A landscape with many valleys, sampled at points; each row gives a point and its height.
A ball rolls from a point to the lowest of its 2 nearest points, and stops where none of them is lower. Distance is the straight distance between rows; heights are no part of it.
q316 h=560: [142 130 134 140 132  91 110  91 144 115 118 122 141 125 156 106 186 146
 143 137  92 114 120 133 109 134 116 178 114 158 129 153 127 119 131 154
 116 118 126]
q710 h=666: [107 117 137 150 124 111 106  65 173 105 143 107 166 136 122  64 143 137
 198 117  97  94 124 110 127 193 106 178  96 114 122 140 168  43 183 143
 182  98  82]
q242 h=232: [127 146 128 162 126 106  83  90 145 124 167 131 148 141 138 127 135 139
 161 108 128  91 110 120  89 106 124 186 155 105 140 174 145 120 194 159
 137 165 101]
q195 h=757: [123 126 186 116 153 121 144 150 145 176  73 120  55 131 139 168 100 145
 126  97 137 183 104 170 134 146 123 107  93 128 133 137  51 155  94 126
 118 153 114]
q918 h=786: [122 133 148 109 123 115  80 162 113 119 121 143 164 148 189 124 121 151
  95 144 115  94 151 143 125 103 120 130 131 174 114 185 125 136 132 154
 102 153 115]
q409 h=392: [133 138 104 136 143 100 166  61 155 113 138 165 159  89 155 131 192 125
 119 115  84 180 127 123  95 169 102 191  98 156 155 157 145  74  87 137
 136 108 139]
q640 h=286: [106 141 123 123 129 121 200 151 105 135  93 122  71 134 122 175 151 134
  89 135 115 191 115 150 119 121 165 150  99 141 140 116  72 154  61 122
 130 164 170]
q473 h=431: [104 137  98 159  93 151  97  70 142  78 157 119 180 130  87  82 122 119
 118 144 148  96 119 101 150 110 151 118 152  98  95  89 165  72 177 118
 174 107 115]
q28 h=378: [143 123 155 116 147 104 107  81 122 115 137 151 131 103 138 161 147 124
 152 109 100 133 133 126 128 196 101 158 116 123 127 141 125  84 157 138
 102 119 116]
q245 h=767: [109 140 155 120 131 134  78 194 108 113 123 134 138 173 191 127 100 139
  74 154 140 112 156 140 122  97 125 127 141 187 124 163 132 155 116 157
  92 143 132]
q68 h=343: [148 113 159  93 159  93 136  79 116 120 109 144 109 106 154 161 170 124
 156 107  82 160 135 156 117 204  90 162  86 147 141 164 133  93 119 142
  86 118 112]
q340 h=824: [110 148 139  67 139 132 108 115 164 153 106 178 141 117 223 137  79 163
 107 125 105 151 149 151 133 110 114  94  91 152 117 178 112 128 101 155
 112 145 112]
q401 h=305: [157 103 124  63 166  92 157  75 131 124 109 182 152  93 169 151 146 123
 137 115  95 163 163 164 130 210  99 139  92 144 135 170 128  95  87 143
  84 120 129]
q995 h=466: [110 127 118 137 151 160 129 151  85  82 155  88 166 131  78 164 113  89
  81 177 152 120 142 102 169  84 172 115 171 120 145  79 196 110 141 124
 114 131 184]
q854 h=394: [116 113  85 116 114 129 120  72 150 130 132 110 163  95  96  71 136 134
 181 141 109  67 145 110 115 142 127 100 117 102 117 110 145  83 146  92
 165  59 112]
q119 h=216: [126 120 153  89 154 109 172 115 142 143  61 145  77 126 168 142 154 150
 123 123 106 211 131 167 119 158 135 122  68 157 145 144  76 151  41 141
 104 125 127]
q432 h=448: [130 160 103 171  95 163 106 194 118 166 134 135  98 183 127 122  86 127
 105 139 190 126 117 122 113  91 118 102 164 103 120 121 108 181 142 134
 113 148 132]
q685 h=563: [ 99 184 138 128 139 135 160 163  85 120 108 142  79 157 166 183 136 114
  70 129 127 164 118 153 105  85 143 176 117 166 147 159 129 185  99 134
 106 186 156]
q914 h=167: [112 156 117 132 120 118 102 112 122 128 157 161 147 127 148 176 131 124
 115 100 141 102 127 127 100 118 114 162 149 103 130 177 122 104 176 144
 121 180 113]
q193 h=612: [131 110 119 131  91 147 128 187 137 209 110 118  78 141 106  76  67 141
 174  84 168 106 126 106 125 109  94  60 137 103 106 125 121 180 160 101
 147 104  84]
q711 h=502: [111 195 119 118 126 179 158 218  59 125 130 150  93 177 151 190 113  86
  44 161 152 169 146 129 152 123 127 154 145 159 139 130 149 149 110 117
 111 186 182]
q678 h=435: [120 134 112 135 140 122 173  44 139  70 150 175 172  72 135 136 179 100
 101 102  83 182 119 106 113 177 120 187  97 153 136 145 177  49  97 139
 166 106 139]
q204 h=127: [141 123 150 116 150 109 176 109 114 121  95 139  87 108 134 161 170 126
 124 131 108 179 123 145 123 179 125 151  94 152 136 116  88 130  73 127
 108 110 140]
q536 h=555: [145 106 105 163 104 146 130 136 133 163 129  84  96 137  63  52 118 133
 203  99 140  86 127  97 115  91 128  80 144  90 112  90 169 181 188  91
 164  65  97]
q989 h=727: [122 132 151 124 122 120 122 129 165 202  99 136  74 126 151 143  90 157
 162  88 134 129 108 141  92 142  86 112 115 108 136 151  88 144 144 129
 136 124  84]
q750 h=709: [129 127 108 153  97 124 125  97 167 167 140 115 123 134 105  83 133 143
 192 110 125  91 121 101 104 147  86 143 127  93 135 121 125 110 185 129
 168  80  99]
q639 h=628: [133 123 132 157 131 123  93 138 120  91 164  88 165 146 115  98 152 130
 112 168 132  76 124 118 118  63 165 146 169 134 119 120 170 158 145 149
 123 132 150]
q509 h=401: [149 135 120  98 108 155 111 158 117 144  97 160 104 130 140 122 124 110
  93 156 141 125 157 129 155 153  90  70 120 156 103  94  87 104 104 101
 122 103 127]
q830 h=500: [125 165 135 161 119 172 129 227 131 168 122 111  80 188 146 125  71 139
  87 155 192 152 111 145 133  82 128  95 152 132 129 107  87 184  98 125
 120 158 143]
q857 h=703: [158  77 161 161 168 135 104 146 115 104 157  57 130 149  79  98 113 123
 160 143 136  81 127 114 142  85 173 119 162 110 142  73 189 172 169 132
 118  91 128]
q425 h=310: [138  89 110 106 157 132 139  74 122 102 150 103 151  61  92 142 135 123
 138 157 109 115 131 117 121 143 175 106 128 105 137  86 127 100 103  97
 119 103 159]
q761 h=260: [147 109  92  56 147 115 174  98 139 142  99 192 135  95 174 162 132 119
 105 129 103 174 161 155 116 187 113 116  94 150 136 147 108 102  59 123
 117 114 133]
q897 h=583: [130 103 124 146 149 112 104  78 125  54 161  76 179 105 113  91 157 127
 126 169 107  69 126 107 128  74 182 142 133 135 117 114 180 115 144 122
 136 103 159]
q347 h=513: [115  91 142 131 153 120 137  36 160  45 178 100 169  91 117 102 143 128
 114 133  93 141  83  89 119 118 148 194 103 126 110 141 201  71 117 157
 146 148 153]
q704 h=691: [136 149 145 187 149 130  93 114 106  96 162 104 132 143 116 128 121  97
 113 139 154 127 101  98 136 112 153 171 169 101 118  99 188 152 184 177
 130 170 132]
q272 h=595: [109 160 147 148 142 118 133 102  85  57 142 143 133 110 138 164 178  94
  85 128 103 154 116 100 135 130 128 203 125 157 117 149 179 119 130 159
 117 154 143]
q550 h=314: [117 168 110 169  82 139  70 147 106 102 133 141 168 171 138  90 156 117
 105 154 148 100 140 123 133 122 121 142 160 147  94 140 141 130 187 148
 137 133 105]
q107 h=258: [112 179 133 103 120 172 122 191 118 157 128 167  75 161 176 178  77 127
  66 137 164 158 140 145 145 107 109  94 133 131 118 136  85 131 114 128
 117 177 144]
q439 h=353: [133 164 117 174 133 130 150 160 116 160 147 119  95 149 107 167 109 120
 118 133 171 159  90 135 111  96 165 146 176  82 146 107 107 185 139 144
 126 182 149]
q465 h=316: [139  99 142 102 160 113 185  76  93  68 141 123 119  73 113 162 161 114
 118 143  87 169 123 119 138 159 163 156  99 128 132  98 150 107  76 132
  91 116 167]
q836 h=594: [113 197 136 159 130 132 129 142  86 127 129 137  98 145 158 164 156 121
  84 133 135 155 116 134  90  91 147 186 148 143 141 163 140 188 136 149
 113 188 155]
q343 h=256: [145  87 101  84 155 120 173  59 122  94 142 134 159  48  96 144 154 119
 139 157  98 141 138 120 121 171 157 129 117 121 137 115 124  93  69 113
 102  93 152]
q672 h=523: [149 142 128 170 128 101 115  61 177 116 143  98 133 131 140  90 191 155
 167 126  97 116 101 109  92 125 114 200 122 134 135 165 152 109 154 151
 155 106 120]
q395 h=672: [ 96 157  91 125  69 142  94 129 143 156 141 175 144 152 136 123 116 137
 122 105 141  87 133 124 113 131  93 100 141  97 106 152 100 109 189 115
 151 133  87]
q767 h=389: [ 99 135 133 107 143  98 151 125  72  85 110 174 166 104 177 169 169  99
  78 113  78 141 154 142 124 108 122 171  87 185 138 213 171 135  79 131
  97 165 150]
q323 h=395: [132 186 132 154 115 145 113 123 118 142 139 161 102 142 124 178 136  90
 107 105 154 152 107 118 135 156  90 147 158 102 110 110 121 108 183 132
 134 147 115]
q162 h=442: [136 150 128 169 115 114 134 116 179 184 125 116  83 149 140 124 142 154
 155 117 156 137  84 132  71  84 119 142 143 103 145 151 102 183 154 136
 148 137 113]
q90 h=370: [123 118 132 108 150 123 161 121  66  78 131 119 131  94 119 155 159  96
  90 162  93 137 149 120 148 136 149 141 118 164 128 104 144 123  84 127
  88 118 169]
q888 h=485: [124 110  90 115 121 110 117  81 140 103 148 136 205 100 121 105 144 135
 139 139  97  82 133 131 111 115 150 129 131 130 123 152 128  80 123 122
 137 119 142]
q280 h=402: [111 124  93 105 144 107 202  76  98  71 136 171 159  72 139 167 189  95
 104 110  73 164 119 118 116 137 140 185  81 150 146 167 174 118  57 134
 121 143 169]
q9 h=181: [123 154 125 105 113 142 123 154 107 167 150 163 108 135 133 201  91 119
  97 119 147 134 131 130 120 119 119 110 151 101 142 130  88 123 138 131
 113 174 133]
q18 h=434: [105 135 146  87 150 103 159 123 102 111 112 156 111 119 188 184 142 129
  89 112  99 161 144 153 120 111 123 148  90 163 146 189 130 148  76 141
  90 165 147]
q492 h=331: [129 139 118  95 136  91 131 120 113  97  89 191 183 115 209 122 159 116
  77 116  90 148 171 145 133 121 112 137  86 206 117 210 157 103  75 134
 110 140 123]
q34 h=748: [161  83 135 155 122 133 166 146 150 175 125 102  73 114  53 122 111 139
 181  98 154 124  92 120 130 112 141  90 152  76 143  84  98 179 136 109
 142  96 115]
q800 h=637: [167 113 140 191 129 132 103 187 114 181 124 103  87 168  98  87  87 111
 182  94 173 111 108 120 132 109 116 112 173  96 131 106 162 215 179 130
 136 126  81]
q301 h=570: [109 153  85  84 102 129 141 132 128 120 118 201 189 100 170 128 120 138
  65 141 115 119 157 127 110  91 138 105 123 167 119 179 115 103  90 120
 125 152 149]
q263 h=418: [122 130 141 122 147 145 162 159  58  82 138 113 107 126 104 184 137  87
  82 157 122 160 144 119 170 148 154 159 133 136 141  86 153 124 100 129
  96 149 187]
q910 h=625: [117 106  83  75 120 116 121 101 169 167 116 170 174 100 161 117  80 163
 137 133 114  92 161 135  97 131 114  85 117 106 128 165  87 101 116 129
 136 123 117]
q163 h=457: [162 141 113 168 118 153 116 155 112 173 150 143  99 136  86 153  84  93
 146  90 172 121 115 113 151 135 101 111 178  63 122  90 118 144 180 121
 120 140 111]
q631 h=126: [132  70 170 123 147 100 136 168 156 157  99  70 102 151 106 114 142 173
 158 128 135 129 100 153 118  89 162 102 117 116 149 130  97 209 106 137
 123 128 134]
q816 h=471: [ 87 151 153  80 155 128 167 138 121 148 112 150  89 128 191 192  99 150
  89 120 111 177 130 165 122 101 147 130  93 143 151 168  93 151  68 150
 107 185 152]
q814 h=488: [165 130 113 147 118 160 128 169 109 158 141 129  93 135  73 164  85  97
 132 124 174 129 133 112 170 147 103  74 165  87 127  67  94 129 146  91
 123 117 126]
q174 h=585: [145 101  99 163 105 164 129 175 115 190 132 103 100 154  54  74  72 121
 189  70 166  87 146 101 138  77 115  59 163 103 126 103 160 191 183  92
 146  90 100]
q548 h=514: [116 119 116  83 133 131 153 142 130 144 116 148 107 106 162 170  97 146
  99 138 113 156 140 138 118 122 140  93 106 139 135 132  67 135  62 130
 106 147 149]
q274 h=697: [133 128 143 121 135  99 134  98 174 186 110 124 124 119 162  87 143 159
 200 101 101 114 132 126  93 204  60 146  96 112 149 168 137  87 161 128
 158  91  82]
q965 h=682: [124 121 136 141 131 107 119  92 169 148 124 107 150 127 138  64 160 149
 211 112  89  97 135 116 113 206  74 168  97 110 139 158 166  63 179 134
 174  86  76]
q831 h=397: [136 161 132 179 115 133 130 161 136 178 134 124  86 167 132 142  98 136
 132 107 182 136  89 139  92  84 140 134 167  81 141 133 104 194 147 139
 135 162 118]
q388 h=350: [126 107  80 130 130 126 133  48 182 119 143  97 175  89  94  32 144 140
 206 148 104  69 131 117 108 147 140 123  94 108 118 119 159  67 142 101
 192  48 122]
q978 h=604: [107 166 112 110  80 114 101  79 132  91 130 183 209 128 136 118 170 124
 124  97 105 133 151 154 152 191 100 135 129 163 106 154 126  44 162 111
 175 139  87]
q601 h=756: [134 121 162 133 120 156 143 189 165 206  97 123  51 136 112 136  53 148
 140  91 169 149  95 146 157 111 115  59 123  96 128 119  65 178 104 110
 135 131  89]
q556 h=182: [124 143 127  91 102 115  83 138  98  85 118 172 194 135 147 110 155 116
  89 136 118  97 175 152 161 149 121 103 126 187  97 150 130  86 141 112
 122 139 112]
q565 h=606: [122  99  87  89 102 116 136 101 172 191 136 149 142 103 142 121  85 162
 165 117 126  89 134 119  87 121 121  94 123  82 136 154  90 118 134 122
 144 128 114]
q585 h=231: [137 137 122 149  96 136  80 154 118 133 127 122 131 150 118  97 136 133
 133 134 148  91 143 113 142 131 107 111 141 131  99 109 126 137 167 121
 126 107 107]
q590 h=728: [145  93 125 148 114 107 151 119 169 185 125 102  93 112  85  94 125 154
 204 104 128 107  96 107 103 133 114 118 125  90 143 116 116 154 156 123
 160  79 101]
q802 h=561: [110 150  99  95 101 144 129 147 124 137 126 176 140 124 170 147 110 142
  69 157 122 123 150 130 114  92 135 107 131 160 118 149  98 119  92 131
 113 149 150]
q248 h=453: [144 143 104 107  94 134 129 111 150 159 100 164 124 112 143 101 134 136
 129 143 121 133 141 119 124 178  92  96 113 129 112  95  81  99 122 102
 133  77 121]
q980 h=556: [114 141 115 118  81 146  95  96 121 101 149 158 170 123  90 132 137 110
 122 120 137 120 139 121 177 186 110 103 153 114 100  95 116  56 183 104
 158 126  92]
q335 h=524: [138 150 108 128  96 162 100 143 107 133 145 146 136 134  76 141 117  94
 125 134 157 125 148 108 182 161 100  80 158  87 103  65 113  92 180  97
 140 112 118]
q156 h=290: [134 159 107 172 137 149 170 195  97 152 128 105  79 159  91 174 100 113
  90 149 178 178 110 131 153 107 161 134 167  94 155  91  94 174 109 122
 132 170 175]
q226 h=662: [135 149 137 165 133 124 104 155  90  97 143 106 138 153 134 127 148 113
  98 166 140 115 123 122 125 105 141 175 158 148 117 122 159 161 150 161
 110 150 151]
q535 h=753: [103 110 201 104 173 113 152 190 123 136  78  95  69 161 141 158 113 151
 111 120 134 191 120 184 144 124 141 128  82 150 134 128  67 180  60 137
 106 163 141]
q701 h=679: [163  76 171 161 152 108 115 135 125 123 137  62 103 140  90 107 136 129
 181 132 132 102 106 126 129 119 150 133 145 111 133  94 152 177 154 135
 117  97 120]
q869 h=689: [143 147 140 173 130 127 106 182 106 129 122  96 103 171 137 120 144 119
 104 166 153 132 115 146 115  99 144 166 159 152 133 112 121 193 130 156
 110 145 150]
q668 h=648: [108 128  90  75 103 129 102 114 141 149 139 180 179 116 141 127  98 136
 119 121 124  93 161 134 134 141 109  79 133 117 101 150  91  80 144 109
 139 135 109]
q286 h=215: [149  73 143 145 132 114 132 174 152 174 110  80  93 165  77  86 128 167
 182 116 150 111 103 143 103  61 170  88 145 110 147 118 132 227 137 114
 154 116 110]
q909 h=123: [144  63 155 118 169  92 160 104 127 102 126  84 116  92  95 137 163 154
 169 141 101 135 110 137 123 140 177 137 115 110 143 105 116 151  93 137
  93 118 152]
q890 h=544: [129  99 142 143 143 121 122  52 147  46 159  84 156 104 110 109 142 129
 122 146 110 110  91  93 134 104 164 154 122 127 105 105 195  94 130 150
 133 120 155]
q66 h=581: [110 147 125 105  84 117  93  87 130 122 133 171 173 131 125 104 144 125
 146 107 118 110 159 139 156 207  79 118 126 128 111 136 117  51 183 117
 163 119  83]
q494 h=531: [112 125 140 132 132 139  93 122  82  55 147 119 179 121 111 148 148  99
  85 149 121 119 139 107 173 141 146 153 150 140  98 111 178  98 158 146
 120 140 140]
q712 h=31: [110 129 118 125 132 107 154 113 108 129 164 135 127  99 127 182 137 147
 115 127 117 131 100 120  96  91 151 166 136 106 147 147 115 146 120 156
 119 183 160]
q192 h=624: [126 125 115 131 126  96 100  73 154  72 113 116 225 111 136  53 165 134
 168 126  79  86 140 133 138 151 132 169 104 159 114 186 154  51 145 135
 158 116 105]
q514 h=484: [113 134  79 164  91 172  98 102 130 118 152 107 154 137  60  85 116 109
 145 135 164  80 145  89 152  84 144  81 160  80 107  74 156 119 194  93
 160  79 106]
q843 h=421: [123 109 116 129 147 144 135 145  95 104 163  86 156 114  88 163 121 114
 101 173 136 100 148 121 141  89 174 107 153 120 152  85 147 129 117 123
 103 120 181]
q507 h=187: [150  60 157 113 146  96 153  95 155 129 130  79 115  94  94 117 167 167
 211 129 105 134  94 135 104 152 167 132 107  91 150 126 123 144 110 132
 122  98 128]
q275 h=564: [132 174 145 130 134 125 137 134  84 100 116 167 105 127 163 180 181  83
  74 114 112 165 137 136 130 146 106 180 113 175 117 137 152 123 121 143
 108 152 148]
q552 h=345: [141 143 105 118 146  95 180  66 149 141 106 183 148 103 190 149 175 128
 113 113  85 179 144 147  85 151 102 170  80 167 157 188 126  90  71 129
 121 115 126]
q784 h=613: [149 113 112 172 113 160  94 209 103 175 135 115 126 194  89  82  66 104
 161 107 194  91 147 116 146  86 123  83 178  98 139 100 170 192 187 117
 123 118  96]
q502 h=300: [135  95 113 144 112 149 124 167 149 169 123  89 103 157  96  98 101 151
 149 138 162  87 137 129 112  54 152  70 155 115 139 107 112 195 135 107
 132  98 131]
q295 h=257: [138 132 115 110 118 103 111 119  97  67 108 178 192 123 157 112 172  97
  90 128  89 129 171 137 153 142 124 133 113 210  97 162 154  88 108 119
 114 127 125]
q354 h=478: [110 114 106 125 136 128 145  39 153  49 156 139 206  66 111 101 164 111
 113 130  92 143 105  94 129 144 150 161 108 143 112 140 174  47 100 139
 161 120 151]
q360 h=429: [121 113  96 129 114 132 104 116 124 123 152 116 170 113 105 109 125 148
 143 149 133  53 145 118 104  80 155  95 151 120 126 117 132 115 143 106
 134 107 142]
q932 h=768: [150  98 135 155 121 153 164 195 137 184 101  99  70 136  57 121  75 124
 155 102 184 128 111 152 167 113 140  69 150  91 146  86  88 186 105  96
 137 117 107]
q808 h=382: [109 147 100 163  88 126  82  94 146  86 140 130 178 135 113  88 158 124
 125 139 127  93 127 107 140 126 134 148 146 127 100 128 151  88 176 133
 156 124 103]
q149 h=276: [141 130 116 144 125 122 153  75 155 117 144 129 126 102 114 131 167 129
 138 134 101 145  95  99 112 155 129 160 126 112 142  93 121 109 122 145
 143 101 143]
q996 h=565: [111 126 146 139 140 114 118  87  98  31 146 137 193  96 123 128 178 100
  95 124  89 134 123 106 157 142 134 186 116 164 102 147 191  85 134 152
 127 150 136]
q362 h=660: [110 110 181 101 141 177  93 234 162 179 111  93  88 150 168 100  38 169
 143 113 151 131 125 136 167  92 127  51 120 157 122 114 124 172  98 124
 125 122 103]
q645 h=169: [120 137 134 122  84 148  73 168 109 145 107 137 124 160 121  91 116 119
 140 132 159  79 159 124 160 156  79  92 133 129  96 114 124 129 181 100
 138 108  94]
q293 h=736: [116  99 190 117 167 114 146 198  97 124 104  76  81 170 119 157 115 133
 107 134 136 164 123 176 142 124 152 143 111 148 158 120  93 184  82 141
 100 160 159]
q571 h=501: [105 134 143 143 134 157  94 141  83  53 152  88 179 138  93 144 120  86
  72 178 148 126 136 102 173 119 156 129 169 123 118  87 201 103 165 134
 121 141 152]
q962 h=655: [164 104 157 170 133 113 110 163 129 170 122  88  83 145 104 101 120 128
 181  99 156 106  90 120 125 125 122 127 155 113 121 107 143 196 171 135
 137 123  99]
q528 h=330: [127 149 112 160 108 142 136  86 143 101 152 143 122 114 103 127 143 106
 115 137 130 155  95  82 129 151 117 166 143 100 108  86 129  89 146 145
 150 108 124]
q867 h=741: [131 141 157 122 133 135 136 163 149 198  95 135  60 130 141 156  80 151
 131  93 152 153 105 152 125 126 109  96 119 102 136 128  66 158 128 116
 132 141  99]
q428 h=597: [141 120 130 131 139  79 100  81 136  86 111 132 202 115 168  85 175 138
 155 123  77 104 158 132 130 141 111 176 108 169 127 206 150  88 141 148
 115 136 109]
q938 h=237: [159  75 139 126 150  99 148  71 180 134 153  76 132 107 107  96 156 173
 226 123 102 116  91 117 102 161 147 158 107  94 149 139 144 119 129 133
 144  92 123]
q748 h=410: [131 108 144 123 153 106 117  57 134  81 147 129 157  96 126 134 154 128
 150 120  94 125 126 116 140 190 112 164 106 123 115 129 149  61 145 147
 121 111 119]
q391 h=367: [116 102 112  91 150  97 216  87  90  81 133 153 136  85 127 160 174 109
 111 127  75 181 130 140 126 147 154 170  73 152 155 146 140 141  42 130
  98 138 173]
q850 h=627: [100 150 122 134  93 110  98  68 143  63 135 149 244 128 133  88 153 131
 146  92  86 110 135 152 157 168 133 164 126 161 106 178 149  36 165 116
 171 152  90]
q999 h=499: [133 155 106 115 104 126 133 106 133 127 114 184 137 118 157 131 169 118
 105 128 115 146 141 120 121 157  91 133 116 165 114 134 103  91 119 128
 132 109 116]
q145 h=372: [134  97 115 130 150 148 145 121 107 113 149  88 129  98  72 155 120 106
 124 167 142 113 139 120 147 106 164  91 157 100 148  60 129 113 128  99
 119  91 165]
q880 h=712: [139 122 173 123 144 104 142 115 168 204 102 125  82 113 156 132 133 152
 186  89 120 138 118 149  99 191  70 128 107 107 159 158 101 121 153 128
 136 104  96]
q80 h=23: [122  66 170  98 159  80 159 122 134 129 110  86 114 133 100 140 166 175
 158 133 118 151 106 171 106 106 180 124  97 113 162 140  88 181  82 146
 108 145 151]
q922 h=793: [136 117 127 141 129 175 135 217 139 171 108  81  86 159  86 122  72 120
 122 143 186 130 131 139 156 101 124  62 155 126 145  73  82 166  87  79
 121 104 147]
q160 h=805: [108 140 140  88 115 126  65 149 145 134 103 161 161 140 212 115  95 161
 111 133 121  98 159 148 139 112 102  97 114 160  97 190 125 110 141 144
 108 145  99]
q835 h=522: [125 121  76 146  94 163 126  96 151 147 144  98 127 126  61  59 108 120
 179 113 142  74 141  79 121  96 129  79 137  67 120  83 153 127 179  79
 181  55 109]
q99 h=680: [103 142 186  98 156 189  98 237 171 175 118  98  78 173 170 132  30 150
 127 119 163 159 109 141 174  99 131  70 123 153 121  97  94 169  72 128
 124 137 111]
q657 h=534: [143 159 149 118 127 113 122 113 112 119 100 171 103 121 175 155 162  96
  93 116 113 160 144 146 122 159  87 146 110 179 121 152 118 105 123 134
 115 132 124]
q848 h=740: [123 150 158 115 140 140 107 235  76 112 134 102 120 190 162 152 106 111
  68 173 150 136 150 144 133 113 126 151 149 185 148 124 150 161 105 146
  88 164 158]
q567 h=634: [116 104 143 115 121 154 105 202 157 195 102 108  84 144 150  88  43 163
 160  99 154  99 132 123 141 104 107  46 111 124 103 125 127 178 136 115
 138 109  86]
q696 h=726: [154 120 126 196 122 134  98  91 163 126 165 111 117 164 104  68 114 120
 192  98 148 111  91  90 115 100 135 160 154  75 113 102 198 154 203 152
 176 132  98]
q937 h=481: [131 164 117 166 112 107 110 103 180 162 123 121 107 146 152  85 163 160
 164 125 120 113  97 124  72 103 100 166 129 122 141 172 119 147 163 148
 153 113 108]
q583 h=351: [145 151 141 103 116 176 103 194 136 151 109 152  71 151 159 129  88 122
  98 134 163 147 142 131 166 145  68  63 121 158  94  99  80 130 106  99
 119 121 129]
q990 h=814: [146 112 125 158 143 162 126 201 115 149 117  59  91 151  64 130 109 104
 126 160 182 118 132 137 165  94 139  82 163 128 146  55 125 165 102  78
 113  80 158]
q186 h=584: [132  73 112  91 135 113 147 113 161 175 126 122 127  99 119 139 100 171
 171 120 114 114 126 134 101 120 154  88 117  97 156 137  81 138  96 120
 121 123 122]
q122 h=701: [115 131 185 115 166 173 126 243 145 150  99  92  73 178 152 131  53 148
 110 136 174 174 114 159 175 123 125  85 113 169 130  89  80 161  51 118
 118 150 132]
q436 h=364: [127 105  94 122 107 133 115 149 143 165 127 115 132 121 109 104  99 157
 140 151 147  75 148 119 108  77 141  65 146 109 130 110 100 153 133 102
 124  97 127]
q956 h=195: [159 100 100  75 144 115 178  80 135 118 113 162 144  66 124 143 139 122
 125 152 101 158 160 138 115 186 143 109 102 136 133 114 100 102  51 106
 108  91 145]
q846 h=306: [131 159 163  89 125 167 106 186 136 155 122 165  82 153 185 155  76 129
  89 123 144 152 134 148 152 128  95  78 118 155 105 128  85 126 110 121
 115 154 130]
q569 h=206: [125 167 111 141 126 142 196 164  99 136 115 128  60 140 109 188 121 115
  81 141 139 186 115 135 134 121 152 154 137 120 142 102  79 159 102 117
 131 176 171]
q271 h=554: [120  77 137  83 142 127 148 156 141 164  99 110 113 119 131 138  84 164
 131 141 133 129 126 143 120 108 160  70 110 124 143 104  70 161  79 125
 105 121 143]
q920 h=81: [112 144 126  94  77 142  61 157 110 110 125 160 167 159 137 100 123 131
 115 130 147  82 171 158 173 162 101  80 145 154  91 120 113  84 187 105
 142 135  91]
q325 h=710: [150 134 128 192 129 138  88  99 129 116 161 110 122 161 111 102 110 107
 146 119 172 121  98  94 128 111 147 159 177  79 107  94 187 162 206 152
 147 148 109]
q24 h=525: [117 129  70 103 107 106 124  91 145 108 130 180 231  91 148 103 138 133
 106 136  98  99 156 128 107 122 140 123 130 150 105 179 115  74 107 115
 145 134 139]
q584 h=427: [108 121 123 107 141 101 174 118  69  55 138 165 185  84 148 160 171  89
  80 113  72 135 149 120 143 117 136 168  93 176 130 169 188 123  69 131
 105 158 166]
q679 h=281: [123 140 128  96 156 100 189  75 171 158  79 165 102 118 194 145 164 149
 113 119  98 214 137 172  91 144 118 135  72 159 162 177  99 129  55 141
 111 123 128]
q269 h=690: [116 157  87 156  83 128 101 115 160 165 158 158 128 144 121 108 113 134
 155  96 148  95 122 107  94 123  96 128 142  83 121 137 119 120 185 123
 153 119  84]
q398 h=464: [121 184 111 142 129 176 162 198  65 112 134 130 112 150 111 188 127  80
  64 174 149 168 138 111 167 125 137 154 157 132 144  95 159 132 111 132
 116 171 197]
q658 h=714: [131 136 166 142 141 126 123 192  92 122 105  93  85 172 147 141 137 126
  93 159 146 153 127 153 125 115 144 154 132 173 139 116 104 186  97 150
  85 154 156]
q289 h=288: [147  87 116 133 132 106 152  61 187 129 137  85 149  98 114  53 171 171
 216 145  88 106 119 109 102 160 127 147 104 101 138 127 149  92 124 122
 156  64 117]
q753 h=535: [ 96 186 141 103 145 159 154 209  70 112 116 145  85 163 179 193 109 106
  47 131 133 171 135 154 129 105 139 168 117 173 151 159 141 167  96 129
  95 201 173]
q39 h=200: [157 131 146 142 139 107 177 104 134 154 112 122  80 114 110 147 171 132
 143 118 118 173  96 136 113 175 116 150 112 120 148 103  81 122 111 132
 122  99 131]
q417 h=647: [120 112 130 139 127 106  91  55 161  63 142 103 199 121 123  49 148 131
 188 126  94  73 129 112 136 155 136 162  99 120 102 152 182  43 167 139
 174 110  89]
q687 h=725: [150  84 163 164 173 141 108 123 108  78 157  60 134 139  81 122 102 106
 129 157 158 115 123 102 157  94 170 114 171 100 130  60 208 145 167 132
 115 119 144]
q580 h=430: [142 148 125 160 123 141 118 118 115 144 167 140 108 132 104 171 106  97
 134  97 160 137 107 111 131 135 122 143 167  63 129 100 132 123 176 143
 137 152 117]
q713 h=109: [111 153 118 109 123 128 130 110 103 134 156 166 127 107 139 211 122 117
  98 109 121 129 123 124 100 127 122 166 139 109 140 168 121 115 137 142
 117 187 141]

Where does a ball stop that starts at each point below?
q962 -> q920
q583 -> q712
q989 -> q569
q428 -> q569
q360 -> q80
q432 -> q569
q362 -> q920
q245 -> q204
q514 -> q920
q388 -> q80
q325 -> q204
q854 -> q80
q890 -> q204
q293 -> q204

Write out the way that a ball takes from each point below.
q122 -> q362 q567 q193 q174 q536 q835 q514 q473 q808 q550 q585 q645 q920
q509 -> q583 q846 q107 q9 q713 q712
q301 -> q24 q888 q360 q436 q502 q286 q631 q80
q192 -> q428 q316 q672 q937 q162 q831 q439 q156 q569
